A landscape with many peaks, sampled at points; each row gives a point and its height.
From any point a climber steps to the highest of the 3 points nearest to it. It stops when none of these is higher. Distance is the straight distance between rows; heights are no part of it.
k_466: [  1 -13 -16   3   0 -11 -15  -6]  height 563
k_642: [  6 -21 -19   0 -10 -19 -17  -5]  height 662
k_83: [  0   6   0   2   2   5 -16 -10]  height 320
k_191: [-5 -2  0  2 -5  3 20 18]  height 445
k_690: [-1 17 19 -5 13  9 29  9]  height 564
k_703: [ 0 -2 10 -6 19 -1 40 18]  height 160
k_707: [-2 -6 -7  3 -8 -5  8 13]  height 227
k_359: [-1 -7 -8 -3  1 -6 22 19]  height 545
k_420: [  7 -22  -7   3  -9 -11 -23 -15]  height 576
k_412: [  2  -2  12   0   1   8 -29 -28]  height 265
k_775: [-2 19 14 -1 10 10 15  9]  height 408
k_559: [-2 23 13 -1 12 12 -1 -3]  height 100
k_29: [  3 -16 -16   2 -23 -17  -6  11]  height 350
k_517: [  3   5   5   4   5   5 -25 -16]  height 336
k_508: [-5  2 -4  1 -2  4  8 11]  height 279
k_972: [-7 -5  8  0 -3 -4 34 19]  height 354
k_919: [ 0 21  5 -1 14  5  2 -1]  height 142
k_349: [ -1 -10  -6   0 -14   0 -21  -8]  height 707
k_129: [  3  -2  -6   2   9   0 -19 -11]  height 226
k_169: [  0  23   5  -2  13   9 -14 -14]  height 153
k_634: [  3 -12 -18   1 -16 -14   5  13]  height 291
k_156: [  1  16   0   1  14   3 -12 -14]  height 209
k_483: [ 0  1 -1 -1 10 -4 21 11]  height 413
k_14: [ -8  -3  -3   5 -15   2  -4   7]  height 337
k_87: [-6  7  0 -1 -1  4  3  5]  height 224
k_615: [ -2  -3   3   6  -7   5 -22 -15]  height 460
k_60: [  4 -19  -1   1 -14  -2 -27 -25]  height 355
k_543: [ -2 -10 -13   0 -13 -10  25  23]  height 659
k_629: [ 10 -24 -15   3 -15 -18 -22 -13]  height 665
k_962: [ 1  9 -5 -3 16 -2  2 -1]  height 309
k_168: [ 4 29 13 -5 20 12  2 -4]  height 74
k_918: [  1 -18  -4   3 -25  -8 -18  -4]  height 440
k_612: [  3 -10 -22   5   0 -12   1  10]  height 219
k_482: [ 2  8  0 -7 22 -2 24 13]  height 325
k_906: [-10   7   7   7  -6  11 -11  -7]  height 190
k_321: [-1 -1 -8 -3 15 -5 23 15]  height 389
k_173: [-1 15 18 -7 23  7 28 11]  height 447
k_809: [-8  9 14  0 -4 11 18  9]  height 245
k_203: [-6 23 24 -5  7 20 20  8]  height 253
k_653: [  0 -13  -9   3 -14 -10  -8   3]  height 441
k_365: [ 1 -8 -2 -7 11 -8 35 22]  height 255
k_231: [  5  34  19 -10  17  12  13   0]  height 30
k_843: [-2 10 -2  1 18  6 14  5]  height 617
k_816: [  7 -27 -13   0 -18 -20 -21 -13]  height 650
k_247: [-12   5  13  -1   2  13  25  12]  height 308
k_383: [-5 22 14 -3  3 16  8  6]  height 249
k_204: [  8 -14  -3   2   2  -2 -27 -24]  height 187
k_410: [-3  9 19 -5 13 13 31 17]  height 444
k_786: [-6 14  7  3 -2 15 -3 -2]  height 115
k_772: [  5 -18   2   5 -19  -3 -26 -19]  height 353
k_148: [  6   9   9   0   7   4 -30 -33]  height 220
k_179: [-2  9 -4  3  7  3 -1  5]  height 172
k_90: [ -1  -7 -16   1   1  -9   6   9]  height 186
k_934: [  4 -10  14   0 -15   8 -31 -33]  height 196
k_163: [-9  3  4  1 -8  7 14 14]  height 361
k_735: [ -5  -1  -5   4 -10   3 -11  -1]  height 457
k_597: [ 11 -26 -17   3 -20 -20 -14  -7]  height 722
k_246: [ 14 -28 -19   0  -7 -23 -22 -15]  height 616

Two climbers start at each pair of points below. Name the first point that both come to, or write never.
k_466, k_204 -> k_597
k_231, k_247 -> k_690
k_809, k_703 -> k_690

For each start below, name the point where the climber stops.
k_934 -> k_597
k_169 -> k_349
k_246 -> k_597
k_179 -> k_843
